Each row is a point on a tangle of strands that fork and nearly touch. The rows are in no order.
In the rows, 128 means zero.
Points whose rows are less than 134 apart are linked; no others are. Some points are linked to none.
Q_463: 150 110 136 112 124 135 146 92 153 151 169 46 90 85 83 118 116 99 103
 107 151 54 116 165 74 150 155 158
Q_39: 91 100 206 146 110 132 131 133 149 71 96 92 114 92 76 59 126 150 122 165
 138 141 171 95 174 150 185 106
Q_101: 144 105 98 111 169 134 185 128 91 169 131 133 83 134 175 115 100 171 164
 146 136 121 140 165 132 185 102 160
Q_383: 125 172 112 128 61 112 89 146 137 140 110 197 172 108 185 183 146 47 135
 129 91 183 115 114 124 44 108 96
Q_612: 104 129 71 96 162 111 101 29 148 106 124 108 98 163 83 196 100 112 68
 152 173 143 156 134 134 112 119 89
Q_491: 118 173 151 140 113 106 104 132 148 96 100 146 193 108 182 79 85 126 102
 173 99 167 169 57 127 113 196 129
Q_490: 115 159 153 83 103 102 206 57 114 160 157 72 81 146 92 173 85 108 90 207
 179 81 108 126 168 102 116 103
Q_784: 161 118 100 122 110 146 100 107 149 162 159 52 106 105 96 119 135 72 93
 78 110 75 139 137 76 154 143 139
Q_514: 107 140 155 75 77 156 213 66 132 115 160 99 78 119 84 175 81 86 79 199
 155 88 96 128 99 100 114 132
Q_522: 165 142 91 141 76 134 87 121 124 82 132 139 124 101 139 129 96 103 152
 70 72 131 120 163 91 108 45 86
Q_468: 153 167 102 145 138 151 151 157 96 92 143 168 94 152 140 72 77 157 133
 125 99 84 117 188 139 96 101 71
Q_384: 122 111 204 101 77 141 200 100 117 104 125 99 160 64 104 107 128 154 150
 174 142 143 170 96 184 159 157 166
Q_506: 136 47 101 112 152 124 171 95 88 137 124 166 131 137 168 176 138 205 193
 172 151 129 137 162 142 135 113 107
Q_761: 109 106 182 94 173 107 180 90 139 160 118 95 59 123 117 110 94 141 165
 151 217 81 90 139 88 166 138 152
Q_452: 176 137 118 124 172 157 115 133 85 120 127 141 144 172 201 155 133 219
 166 130 99 155 135 136 136 142 121 146
Q_241: 99 175 121 163 157 65 120 166 153 137 77 171 139 90 150 146 151 44 135
 109 117 130 156 103 104 114 135 172
Q_252: 124 124 106 167 161 166 119 207 113 118 138 148 89 132 101 71 121 143
 151 81 90 104 122 177 142 149 119 127
Q_28: 127 173 143 143 113 153 111 206 115 96 124 181 174 99 184 112 135 63 136
 147 59 216 121 112 168 56 130 70
Q_220: 132 134 191 138 50 140 103 101 152 90 150 107 174 72 120 99 143 116 87
 125 86 149 150 84 151 115 205 159
Q_774: 140 190 80 113 77 116 98 122 114 124 134 167 142 153 150 119 103 93 75
 114 99 135 110 148 108 81 93 92
Q_119: 110 152 203 141 75 122 125 95 129 87 113 133 139 142 92 146 137 154 110
 146 135 169 144 80 199 114 121 146
Q_959: 121 124 126 115 98 111 216 108 112 168 143 110 111 133 87 70 99 132 129
 134 157 48 117 178 148 108 111 118
Q_98: 130 154 165 115 152 106 144 158 164 128 151 70 66 83 115 108 127 91 73
 98 194 96 101 108 39 180 168 170
Q_625: 139 134 99 147 156 101 62 134 141 171 137 144 130 159 168 85 157 112 94
 86 134 104 112 134 105 127 164 157
Q_477: 107 98 179 170 67 128 159 106 155 83 146 143 146 72 104 81 148 113 85
 128 102 127 111 79 117 93 177 160
Q_623: 138 175 121 111 75 160 151 136 121 110 125 159 123 162 125 96 121 110 64
 107 76 165 116 125 131 96 100 120
Q_10: 127 122 166 159 130 138 115 196 151 153 131 115 112 143 91 89 178 107 74
 85 147 151 129 87 130 163 167 158
Q_929: 177 164 91 116 132 104 172 138 77 172 167 121 114 126 143 125 110 155
 133 150 121 89 149 213 181 128 59 97
Q_84: 143 110 146 112 111 108 216 91 108 191 160 91 80 100 131 93 85 121 155
 160 157 55 118 158 158 147 124 113
Q_961: 98 92 168 103 129 126 201 110 119 138 99 146 132 179 114 129 110 164 131
 184 183 146 99 93 127 121 132 161
Q_830: 145 170 16 117 173 107 114 117 149 115 145 117 163 96 137 148 98 102 103
 142 101 127 154 185 90 96 117 34
Q_20: 169 151 124 156 152 189 72 176 117 88 146 104 103 103 150 147 123 155
 186 67 56 170 120 153 133 145 79 118
Q_897: 113 118 158 129 161 115 146 166 150 139 119 82 69 111 76 129 133 120 108
 96 208 98 118 92 52 186 149 131
Q_378: 87 144 143 111 85 96 144 29 127 125 158 114 106 104 97 153 173 141 102
 114 177 98 71 130 146 93 120 193
Q_575: 113 69 85 123 155 102 134 110 88 184 141 171 107 113 157 162 138 195 210
 134 137 129 110 142 178 185 99 112
Q_932: 177 94 115 114 101 125 143 66 119 125 128 151 157 159 177 119 134 172
 121 123 131 135 122 139 98 107 126 138
Q_425: 107 46 187 158 151 172 127 155 137 77 101 119 112 152 104 65 126 167 127
 183 126 143 168 88 170 137 197 87
Q_528: 126 143 62 104 102 143 128 136 131 132 124 146 180 158 122 210 145 143
 77 139 107 188 129 141 102 86 118 122
Q_172: 145 133 104 137 124 162 91 146 113 139 149 192 142 153 190 44 137 122
 110 90 75 134 92 133 124 85 138 87
Q_338: 93 76 143 81 158 86 199 80 116 174 95 149 137 141 138 168 100 155 156
 203 197 153 91 95 138 152 131 140
Q_546: 138 79 189 144 100 122 203 92 133 108 114 121 135 74 138 91 121 176 166
 147 136 136 150 111 149 142 143 169
Q_870: 121 176 146 150 69 109 109 165 143 114 106 199 186 93 173 142 133 65 124
 153 76 184 157 83 145 73 145 99
Q_27: 69 120 114 116 145 123 144 158 145 143 106 114 146 161 58 193 147 147
 102 151 173 151 125 105 121 141 128 161
Q_696: 82 122 139 111 110 111 155 159 149 181 140 98 100 129 32 77 164 128 134
 69 199 72 92 144 112 145 151 132
Q_717: 153 121 84 138 148 158 29 159 112 142 178 130 141 139 144 145 157 109
 154 67 76 114 104 163 124 131 123 103
Q_446: 122 104 134 156 74 107 145 90 133 60 102 173 162 112 112 158 110 149 140
 141 124 129 133 103 101 98 101 94
Q_787: 130 135 110 134 133 175 111 195 136 124 122 168 224 81 194 151 143 123
 174 155 47 143 158 107 97 111 140 60
Q_318: 135 163 147 142 133 112 30 139 139 133 110 133 154 118 168 206 175 39
 188 129 101 145 180 85 147 109 121 117
Q_598: 148 88 178 54 125 138 160 35 130 154 191 89 97 97 151 159 98 85 121 168
 162 90 84 168 109 145 148 168
Q_697: 80 114 182 135 134 106 126 135 146 127 87 128 110 178 65 115 150 159 142
 147 216 119 94 50 122 123 167 127
Q_516: 128 137 183 163 112 114 124 109 165 112 93 156 105 83 145 126 184 23 131
 104 87 121 156 66 125 115 136 136
Q_467: 103 192 151 152 78 101 110 155 139 111 108 166 187 100 155 124 107 107
 86 158 94 183 167 75 146 90 186 150
Q_46: 102 116 199 94 150 140 197 98 140 127 108 123 80 161 110 107 77 128 132
 164 183 114 80 109 104 138 136 169
Q_214: 122 155 120 124 172 127 106 144 144 112 79 91 78 163 93 195 112 121 86
 136 159 144 154 72 85 185 97 150
Q_202: 168 112 167 154 125 125 105 138 117 152 139 114 75 125 148 111 184 186
 176 58 162 137 152 152 171 182 101 163
Q_115: 145 174 73 159 164 118 107 152 105 126 147 152 108 141 181 79 79 117 134
 143 87 59 122 164 121 104 139 50
Q_87: 140 112 149 141 79 110 119 94 104 116 133 145 134 142 107 126 148 147
 143 76 150 127 115 157 164 111 77 158
Q_365: 120 142 101 131 129 113 55 138 169 156 112 125 185 96 196 175 165 79 166
 117 78 148 154 108 101 117 111 109
Q_944: 135 97 118 144 157 179 92 179 132 143 124 164 157 136 145 182 186 52 167
 129 61 108 160 99 121 124 142 94
Q_558: 101 130 162 158 116 103 120 143 159 155 131 129 113 124 92 107 155 106
 82 92 172 110 93 89 116 144 173 174
Q_695: 80 149 150 154 70 80 79 142 146 100 109 124 179 85 69 193 130 131 136
 142 155 135 170 91 146 139 145 137
Q_573: 110 134 139 125 126 134 87 123 114 169 139 137 107 217 88 128 167 130 81
 104 186 123 98 126 173 129 128 161
Q_312: 73 122 161 175 152 87 127 208 152 124 94 153 106 104 62 90 154 119 183
 99 154 123 120 87 132 150 122 93
Q_864: 141 123 149 146 117 146 146 156 94 96 121 133 111 94 102 152 132 163 211
 104 88 160 149 149 172 155 20 130
Q_345: 147 156 134 156 166 159 40 157 102 90 127 176 144 163 192 157 124 127
 144 129 78 155 98 84 142 104 136 70
Q_989: 102 140 76 145 198 87 97 203 147 141 106 138 116 99 103 157 150 90 121
 98 146 104 145 136 87 183 109 126
Q_433: 149 134 80 114 204 165 153 145 87 131 125 123 101 172 168 151 107 194
 156 140 118 118 129 167 112 154 113 152
Q_278: 132 127 68 140 176 112 75 134 140 180 163 106 130 146 128 98 140 88 87
 104 146 88 130 172 116 132 173 123
Q_578: 126 125 115 124 79 172 161 142 155 137 135 101 146 120 89 127 137 96 76
 100 73 139 123 98 78 127 131 177
Q_689: 151 142 112 113 88 141 125 63 140 145 174 70 101 166 103 163 96 75 41
 168 136 94 123 130 125 94 154 100
Q_295: 156 168 125 120 75 107 148 42 115 112 155 100 107 117 122 125 108 113 92
 113 136 68 119 161 139 102 97 131
Q_588: 105 84 124 131 100 118 121 129 118 104 123 123 193 121 74 188 151 190
 214 143 150 122 161 151 160 128 98 114
Q_730: 139 83 156 163 156 183 90 137 121 79 121 153 131 182 137 107 137 163 131
 164 100 142 152 76 146 133 175 84
Q_340: 75 184 125 119 119 70 210 129 129 131 98 126 122 89 83 104 120 159 142
 106 160 115 93 145 134 129 78 181
Q_808: 138 111 200 83 137 124 163 103 131 183 158 95 95 126 132 110 152 123 113
 115 213 117 73 142 118 163 167 214
Q_454: 137 133 102 125 119 143 181 131 98 122 138 138 105 158 110 76 94 141 112
 137 123 69 131 173 128 110 103 102
Q_718: 136 116 68 70 153 140 160 100 137 163 136 66 149 117 88 196 138 111 90
 114 130 171 161 172 120 161 102 178
Q_442: 154 109 148 154 103 167 59 152 153 108 138 109 142 118 111 134 154 90
 123 92 46 168 158 86 131 144 108 112
Q_423: 97 85 77 137 157 81 136 95 165 121 121 112 176 84 87 165 135 131 107 112
 149 148 138 153 91 126 156 156
Q_939: 130 95 164 175 132 140 66 161 141 97 135 125 115 121 111 121 146 198 194
 120 166 115 181 122 147 169 169 99
Q_180: 194 163 121 98 129 146 148 106 72 160 140 141 95 154 207 78 130 147 119
 106 80 157 126 140 177 159 78 146
Q_878: 173 166 69 110 119 143 137 143 92 101 162 138 127 166 111 150 114 137
 103 162 123 89 114 219 143 79 103 22
Q_360: 192 150 94 60 93 136 127 35 120 148 130 110 145 152 214 132 124 157 109
 114 121 147 123 138 90 110 97 127
Q_530: 84 117 161 160 142 76 80 126 158 135 95 155 118 166 113 156 150 121 101
 163 210 120 120 41 131 131 190 139
Q_934: 128 118 55 113 173 112 115 125 150 174 174 90 156 138 98 108 135 117 85
 97 156 113 142 214 136 128 170 151
Q_742: 128 134 109 165 155 81 92 114 132 117 94 196 121 129 198 87 115 92 146
 109 107 109 121 109 101 102 127 110
Q_681: 143 165 91 94 102 74 173 109 67 179 148 120 110 88 126 144 102 125 115
 137 127 112 130 163 187 171 46 125
Q_710: 134 151 170 169 80 123 68 127 154 109 118 118 119 77 117 137 155 41 107
 83 63 166 142 64 155 130 125 126
Q_862: 152 84 132 102 113 162 100 83 144 148 134 97 138 203 124 201 153 129 82
 147 152 156 135 108 113 122 163 169
Q_684: 118 146 137 89 140 122 143 100 96 181 136 122 96 206 105 117 138 143 109
 129 188 103 114 129 183 141 108 165
Q_706: 91 111 123 139 91 111 68 158 125 84 133 141 206 110 69 192 128 128 173
 154 148 128 162 140 163 122 140 92
Q_153: 113 149 26 106 192 129 113 130 133 124 116 177 155 106 168 178 125 81
 138 139 83 116 134 164 83 103 116 46
Q_828: 161 156 136 119 115 167 121 113 124 111 120 127 122 182 159 96 127 142
 82 118 84 176 128 91 119 121 109 143
Q_399: 87 121 142 141 88 86 164 86 141 100 96 140 160 113 84 154 128 172 156
 139 157 115 115 110 121 109 98 136
Q_323: 135 97 109 104 125 125 176 92 159 144 172 63 132 88 116 112 69 93 96 137
 135 76 108 181 58 111 173 154
Q_377: 169 174 126 78 182 132 150 129 134 164 132 44 94 187 169 132 45 114 87
 190 155 116 137 137 94 147 138 159
Q_109: 98 172 110 120 88 104 191 95 135 126 142 107 134 72 92 138 122 113 67
 101 121 113 94 151 91 106 114 197
Q_13: 131 165 176 175 146 108 41 211 121 92 124 145 122 106 141 119 141 79 146
 104 136 179 126 97 177 130 117 133
Q_42: 133 136 135 132 98 150 91 158 131 57 119 109 176 69 171 61 84 169 161
 135 50 182 177 146 148 116 161 79
Q_210: 104 127 200 144 134 113 136 164 114 101 100 115 73 120 94 81 147 187 216
 115 134 187 123 129 228 144 84 95
Q_14: 153 108 110 145 142 176 38 154 115 141 143 156 137 125 160 162 173 58
 184 89 65 115 124 128 128 120 115 90
Q_279: 141 99 141 161 57 122 114 104 139 82 119 170 179 105 119 142 130 106 124
 124 83 131 143 92 99 99 137 90
Q_584: 131 109 115 75 105 129 217 110 128 161 131 127 186 131 155 154 123 137
 81 146 148 178 102 169 95 97 148 201
Q_113: 125 109 109 156 140 111 129 104 144 135 112 156 110 104 163 68 103 82
 110 116 114 86 114 94 70 124 166 133
Q_344: 139 106 120 177 142 141 45 163 136 97 141 141 167 106 156 135 128 176
 198 135 103 110 181 138 110 158 185 106
Q_465: 89 113 149 119 143 115 172 127 101 116 92 171 153 187 115 136 132 207
 171 181 172 136 110 103 165 106 114 116
Q_273: 142 79 163 170 143 145 125 119 165 116 111 118 80 116 146 49 108 115 110
 112 120 116 124 91 81 147 179 142
Q_983: 123 123 53 134 166 111 66 117 162 155 123 119 166 101 174 151 144 114
 151 90 80 130 135 131 65 131 116 108
Q_539: 86 173 107 133 119 67 143 110 135 132 120 114 117 92 81 114 118 124 94
 92 170 96 103 155 118 121 101 173
Q_851: 176 94 136 111 72 152 140 77 147 113 132 117 191 142 178 138 124 172 122
 157 112 154 138 97 74 103 162 120
Q_132: 142 111 65 97 182 140 105 53 139 113 166 96 111 181 94 184 93 111 77 177
 167 115 169 160 139 113 122 62
Q_206: 88 99 148 103 155 118 167 161 161 151 99 77 114 143 53 172 140 137 123
 134 198 131 112 107 89 167 135 159
Q_157: 107 134 90 126 179 135 128 116 93 120 140 134 77 179 90 128 107 179 165
 149 156 47 114 179 164 115 109 56
Q_620: 152 140 65 122 129 160 56 148 107 147 187 113 124 150 119 139 134 89 117
 87 78 71 131 174 131 120 117 75
Q_921: 142 151 112 108 129 114 155 135 75 124 112 138 99 100 126 154 113 140
 165 114 107 135 133 162 165 171 12 133
Q_65: 128 184 145 174 141 58 59 169 143 130 106 154 123 93 147 135 155 75 121
 80 144 151 127 98 125 139 121 169
Q_9: 92 96 134 131 104 134 192 132 134 168 128 127 113 126 71 61 135 148 159
 88 159 77 101 157 122 126 130 142
Q_500: 123 210 96 118 173 122 135 205 86 154 137 113 116 158 110 109 121 160
 125 104 132 111 120 195 164 153 85 164
Q_329: 151 91 78 96 146 122 161 94 149 178 171 65 163 102 129 99 107 119 100
 102 145 115 135 217 93 118 165 174
Q_154: 129 103 103 136 146 111 151 144 97 201 136 148 67 96 164 116 135 190 192
 109 143 135 115 154 176 217 91 148
Q_235: 150 140 145 165 138 101 69 173 130 131 154 115 66 124 128 89 161 165 150
 31 183 122 126 165 120 177 114 135
Q_641: 123 126 133 115 71 135 130 57 147 117 161 126 145 121 154 143 140 112 68
 126 121 129 76 102 72 73 179 180
Q_78: 71 96 174 176 154 117 148 196 163 120 83 148 99 114 79 93 160 88 133 137
 137 120 139 63 138 162 144 97
Q_658: 135 122 161 119 133 133 183 144 103 93 93 130 162 119 138 135 88 200 168
 208 134 158 191 99 146 168 129 152
Q_179: 169 99 166 130 144 167 156 164 118 161 128 101 73 126 136 102 170 165
 153 99 118 162 160 131 177 200 109 165
Q_169: 126 164 96 109 146 102 100 53 164 123 107 93 133 128 174 154 101 120 71
 128 143 152 103 96 61 120 160 179
Q_833: 141 139 163 138 87 153 188 138 139 104 116 97 137 97 86 125 142 117 98
 94 91 160 138 107 123 142 94 183
Q_207: 112 141 104 140 136 96 109 109 124 152 134 166 97 140 123 123 143 13 115
 134 125 44 145 143 148 101 131 91
Q_586: 113 118 94 115 145 116 134 87 92 141 133 145 74 166 114 124 123 185 197
 123 162 76 112 181 176 130 72 82
Q_409: 136 152 170 148 127 118 94 163 126 77 113 86 149 108 162 48 106 175 134
 126 77 194 165 157 188 130 162 134
Q_166: 116 96 62 112 194 149 110 84 109 112 148 120 99 179 94 157 106 153 130
 153 157 69 135 182 139 118 127 50
Q_499: 124 137 144 125 158 119 149 156 112 108 98 110 161 133 108 170 132 201
 167 172 152 151 181 111 147 168 105 159
Q_802: 146 90 159 111 126 145 165 76 140 163 145 83 43 138 117 95 77 134 154
 146 183 56 131 156 123 157 140 134
Q_239: 164 152 81 80 217 164 150 143 107 150 130 80 93 192 179 129 74 154 120
 182 135 122 145 154 102 161 129 147
Q_942: 116 145 121 151 143 130 83 148 133 123 97 152 107 156 124 159 144 69 96
 137 99 136 136 58 115 138 131 129
Q_112: 118 130 137 166 138 100 100 151 141 131 122 128 52 122 91 70 137 157 165
 68 173 92 124 142 121 162 106 119
Q_903: 136 126 63 105 127 133 87 96 156 167 135 98 135 102 152 135 127 62 101
 104 85 91 143 123 69 122 138 97
Q_726: 144 90 88 77 161 137 197 134 113 173 133 127 183 145 156 149 131 157 111
 141 140 169 122 183 109 132 137 188
Q_64: 113 194 82 128 172 109 148 189 121 138 114 123 126 141 123 90 95 130 96
 112 119 121 128 160 113 151 104 180
Q_568: 144 91 96 87 134 176 221 160 107 148 127 146 143 159 141 126 114 160 118
 159 122 136 119 167 89 130 122 139
Q_996: 133 55 137 181 106 147 144 137 145 104 128 156 143 129 130 68 117 178
 162 118 104 114 150 130 120 122 161 128
Q_863: 144 83 169 127 118 101 181 93 119 158 123 126 124 85 154 114 136 170 170
 127 158 132 126 117 138 171 124 191
Q_572: 145 101 160 149 46 149 98 83 148 106 135 177 166 117 153 120 151 85 98
 130 77 143 121 66 119 82 167 90
Q_542: 137 165 134 116 36 148 165 123 116 104 113 198 129 158 108 151 131 132
 62 126 113 176 100 134 138 77 84 112
Q_769: 159 169 42 93 113 113 142 116 133 111 146 125 152 123 110 147 115 115 78
 149 124 136 148 213 117 74 99 48
Q_240: 146 53 118 71 149 121 178 58 121 172 146 131 135 163 168 121 104 136 127
 150 186 113 103 195 114 119 166 153
Q_448: 123 165 130 102 111 91 179 59 126 165 169 62 103 113 92 157 112 111 86
 155 166 78 124 160 168 103 106 136
Q_38: 104 52 169 201 125 125 138 138 156 102 114 152 115 104 110 43 128 139
 138 112 125 112 137 103 130 128 175 118
Q_589: 153 133 130 133 140 183 196 158 143 139 126 66 73 119 124 57 73 121 122
 121 97 114 159 146 84 169 124 158
Q_517: 121 140 167 160 128 112 122 124 167 114 85 134 158 79 197 43 129 97 120
 133 61 167 146 61 131 108 177 117
Q_925: 145 178 140 124 147 131 106 169 92 156 159 115 73 157 108 78 141 155 133
 74 146 109 117 176 197 151 75 151
Q_176: 128 106 108 76 144 110 138 33 102 162 139 123 112 188 122 155 135 135
 117 151 194 107 122 157 178 123 105 128
Q_417: 113 107 131 107 97 117 172 82 138 135 144 129 161 146 136 147 123 130 71
 141 163 149 84 135 91 76 179 199
Q_341: 78 127 138 175 134 59 64 138 139 125 102 173 156 154 104 144 144 142 135
 135 193 128 114 90 152 125 146 132
Q_595: 121 163 99 159 189 96 59 153 106 102 107 192 143 142 194 153 123 95 165
 135 112 132 112 107 121 96 125 109
Q_647: 144 152 186 109 146 134 158 144 148 153 155 70 83 115 137 73 132 118 72
 92 187 115 80 121 80 161 171 226
Q_420: 128 120 89 151 179 109 117 142 143 156 126 112 83 137 123 129 108 44 114
 164 133 45 167 128 113 141 151 83
Q_640: 87 144 115 114 58 140 146 106 118 123 115 183 102 182 80 193 117 129 57
 149 148 148 108 111 140 77 114 111
Q_738: 156 112 163 150 149 158 97 200 144 138 136 98 137 145 116 86 166 164 116
 103 129 163 162 101 134 167 178 164
Q_348: 109 166 105 159 162 115 136 223 133 128 112 155 153 130 124 104 125 113
 100 108 99 149 122 121 114 142 124 175
Q_714: 93 99 97 116 206 117 91 141 138 151 117 116 100 178 89 142 153 175 140
 121 208 109 115 146 119 159 148 124
Q_606: 107 119 207 109 61 146 140 86 115 104 121 120 156 128 82 137 132 157 142
 169 162 137 168 83 205 141 150 140
Q_767: 141 173 142 154 183 144 51 191 104 102 121 136 156 102 184 198 159 58
 227 125 100 140 138 117 152 96 128 122
Q_397: 141 166 144 173 188 172 80 213 79 89 134 148 144 83 164 170 124 72 193
 109 77 156 91 108 170 105 137 106
Q_291: 103 80 74 154 168 133 93 168 124 129 124 167 165 135 110 185 166 86 136
 137 98 109 141 136 111 122 142 100
Q_571: 183 111 150 117 94 150 186 107 127 84 90 148 172 137 192 104 106 200 140
 182 107 177 163 107 98 108 141 107
Q_785: 192 166 96 104 117 138 170 136 75 155 174 139 118 168 142 130 134 157
 111 166 123 87 123 218 182 93 97 59
Q_680: 153 117 163 124 126 141 181 125 109 63 95 131 150 117 176 91 85 209 157
 189 104 182 195 115 152 136 141 119
Q_922: 145 92 170 106 107 122 151 66 119 182 148 113 103 103 140 121 166 142
 125 106 175 111 98 122 154 160 123 200
Q_768: 147 175 85 107 85 107 111 60 119 118 141 108 123 148 126 161 109 112 74
 105 115 116 131 160 108 107 86 123
Q_138: 126 107 179 80 85 173 222 51 121 96 153 121 85 106 115 137 96 95 105 171
 135 85 88 118 91 125 110 143
Q_807: 105 133 107 121 149 107 120 142 124 106 100 108 161 158 92 225 130 178
 125 161 148 168 155 122 142 140 97 155
Q_67: 120 187 50 108 108 86 124 82 136 117 138 110 137 107 94 179 98 97 58 123
 128 137 150 175 123 102 90 106
Q_969: 143 158 123 137 107 152 102 181 127 116 127 198 159 127 187 77 137 97
 120 118 59 183 92 118 135 72 115 72
Q_770: 132 145 80 92 84 146 197 110 146 132 143 76 154 84 109 163 107 90 68 119
 95 134 126 154 56 120 125 176
Q_363: 156 97 145 141 158 193 134 167 126 138 133 108 113 165 126 105 161 175
 135 105 108 149 156 130 137 168 130 164
Q_269: 97 147 136 157 122 101 150 190 138 62 97 149 203 81 112 107 84 153 141
 171 103 148 174 111 126 132 142 129
Q_569: 108 106 148 130 81 151 169 91 148 103 171 143 121 94 102 107 128 85 67
 134 119 89 72 109 74 90 169 158
Q_266: 85 148 113 60 111 102 175 108 85 215 126 143 113 181 90 136 153 127 140
 142 166 124 86 123 209 128 94 134
Q_636: 97 171 110 151 157 103 157 204 156 158 88 156 146 95 148 108 134 61 103
 122 91 159 139 86 89 147 150 184
Q_196: 63 115 163 139 150 131 156 168 149 129 80 140 89 166 63 93 129 117 114
 152 176 129 99 56 130 138 139 129
Q_508: 98 110 74 155 215 104 93 199 140 118 101 156 152 90 127 198 168 83 181
 127 111 114 152 148 104 149 131 116
Q_750: 125 154 182 166 110 98 125 142 141 64 103 111 147 96 130 68 107 150 119
 117 95 190 145 112 176 123 125 151
Q_547: 123 93 161 152 82 142 136 139 116 83 124 127 151 106 74 147 131 168 205
 121 113 139 150 141 162 126 63 108
Q_428: 124 146 119 140 130 157 93 174 140 91 110 140 196 70 191 81 100 141 163
 157 45 164 186 100 123 132 168 68
Q_418: 169 110 130 150 127 162 88 120 92 82 151 160 148 161 181 144 142 207 179
 110 94 139 109 160 145 102 121 107
Q_964: 137 135 166 151 98 144 108 123 175 139 125 95 172 91 168 67 146 115 85
 112 61 171 132 62 114 122 186 151
Q_655: 108 100 162 172 119 112 99 174 145 123 122 126 121 121 69 114 172 168
 182 93 164 121 144 113 131 153 122 112
Q_859: 140 91 183 50 147 154 140 58 150 159 169 75 91 158 113 176 102 82 104
 154 174 107 103 164 103 159 151 167
Q_839: 164 94 150 75 134 174 123 73 123 168 147 86 93 200 131 166 137 106 86
 131 167 142 121 115 123 158 137 174
Q_704: 119 132 194 189 142 89 59 200 139 91 120 134 98 87 124 65 157 131 144 88
 148 159 148 115 187 146 155 96
Q_911: 88 118 203 159 126 109 137 189 159 106 102 131 126 75 73 81 154 108 110
 149 151 141 167 66 159 160 195 105
Q_414: 141 157 86 119 117 141 71 156 100 129 134 184 156 107 200 166 148 35 172
 108 99 153 81 138 123 53 88 77
Q_382: 136 149 71 141 200 129 100 144 106 139 134 146 92 163 161 123 99 91 115
 173 98 51 138 134 127 117 159 65
Q_683: 172 130 95 135 109 154 78 115 128 148 176 63 94 141 110 112 116 100 110
 91 91 57 161 162 118 142 118 107
Q_29: 146 138 71 87 121 183 100 129 155 148 108 134 177 148 202 147 140 167
 104 159 106 165 109 103 46 105 119 72
Q_233: 70 144 152 162 72 86 128 107 153 95 121 116 164 63 59 179 153 136 123
 120 145 123 113 104 119 114 123 170
Q_797: 144 110 124 135 144 144 83 144 120 168 151 133 116 209 136 82 160 149 84
 96 161 115 103 132 140 130 163 178
Q_44: 152 147 77 135 101 130 67 144 110 83 130 171 155 95 173 158 110 88 162
 107 85 157 91 134 86 84 67 58
Q_709: 146 134 100 114 149 195 63 135 119 125 137 152 167 165 186 156 142 157
 131 116 68 141 104 109 95 106 130 60
Q_991: 118 148 85 143 140 125 106 208 116 96 134 163 234 96 154 178 119 147 159
 145 73 156 133 154 97 103 137 105
Q_379: 144 134 116 121 49 140 94 67 148 146 148 152 156 142 167 125 149 97 59
 96 97 132 96 96 88 70 152 116
Q_562: 123 125 142 158 130 116 105 131 138 130 110 177 85 111 126 98 154 17 142
 85 95 91 143 115 135 122 110 119
Q_480: 81 154 161 117 134 97 164 148 119 130 82 156 136 176 75 108 139 192 210
 152 158 145 101 85 188 117 109 120
Q_986: 159 151 145 183 180 196 59 208 89 75 144 109 139 82 143 175 101 136 190
 89 72 170 100 124 153 131 135 101
Q_963: 156 74 105 163 107 143 96 147 143 131 148 127 174 115 144 113 141 172
 166 97 91 126 156 144 99 135 156 143
Q_495: 125 76 203 59 101 151 207 52 126 133 171 142 100 101 150 157 107 99 131
 190 149 104 55 136 89 128 126 171
Q_23: 94 147 166 124 133 125 155 163 105 108 97 141 110 148 66 109 146 183 244
 128 125 161 109 113 206 126 72 98
Q_254: 137 155 198 144 103 131 162 120 145 78 104 96 123 109 118 114 129 152 85
 131 109 183 141 71 160 140 129 186
Q_580: 127 126 209 171 131 115 62 162 129 65 114 97 83 117 104 73 141 168 168
 110 146 179 145 139 213 142 121 92
Q_824: 162 125 111 136 116 198 110 163 119 111 137 105 123 132 115 137 133 131
 138 81 40 150 150 136 120 156 69 118
Q_810: 119 48 82 94 167 105 174 46 112 142 108 139 130 124 141 171 123 176 170
 156 170 140 144 172 127 147 96 114
Q_733: 72 132 147 124 109 101 125 125 152 171 151 107 110 110 52 114 194 113 92
 85 208 89 73 123 115 130 162 165
Q_456: 106 53 128 71 159 89 196 51 120 168 114 126 115 107 144 169 96 149 185
 167 192 123 102 133 114 168 121 138
Q_736: 131 114 87 87 152 97 137 53 80 183 149 145 94 157 140 134 125 156 163
 154 170 83 128 177 207 139 79 77
Q_617: 180 128 133 79 143 204 147 122 122 126 113 112 125 192 193 114 109 160
 105 153 93 178 132 87 92 132 121 124
Q_77: 83 137 149 177 117 70 72 160 131 120 113 196 150 130 107 148 145 80 157
 124 165 133 106 107 173 94 121 122
Q_74: 167 113 83 73 153 207 133 112 127 147 121 104 142 183 209 148 107 182
 134 155 107 151 120 121 55 127 122 106

Follow the links from the first point to the second, and from the first to the third. Name the last point that the two ways share.
Q_944 / Q_586 / Q_516 | Q_784
Q_961 / Q_115 / Q_39 | Q_959
Q_767 / Q_363 / Q_480 | Q_959
Q_399 / Q_345 / Q_514 | Q_768
Q_925 / Q_810 / Q_959 | Q_961
Q_717 / Q_266 / Q_318 | Q_784
Q_878 / Q_939 / Q_495 | Q_768

A fork is a point with three links. Follow the links from the first point to the second and name the forks in between, in order.
Q_166 / Q_318 | Q_684, Q_784
Q_625 / Q_683 | Q_784
Q_318 / Q_465 | Q_959, Q_961
Q_77 / Q_761 | Q_78, Q_655, Q_959
Q_658 / Q_428 | Q_254

Name the points in between on the shortest way along the links from the first point to the second, in order.
Q_452 / Q_456 | Q_433, Q_101, Q_154, Q_575, Q_506, Q_810
Q_360 / Q_578 | Q_932, Q_851, Q_571, Q_680, Q_658, Q_499, Q_807, Q_27, Q_206, Q_897, Q_98, Q_647, Q_808, Q_922, Q_863, Q_546, Q_384, Q_606, Q_119, Q_254, Q_833
Q_944 / Q_573 | Q_14, Q_717, Q_620, Q_683, Q_784, Q_463, Q_323, Q_329, Q_934, Q_278, Q_625, Q_797
Q_810 / Q_500 | Q_456, Q_338, Q_961, Q_465, Q_480, Q_23, Q_210, Q_580, Q_704, Q_13, Q_65, Q_241, Q_636, Q_348, Q_64
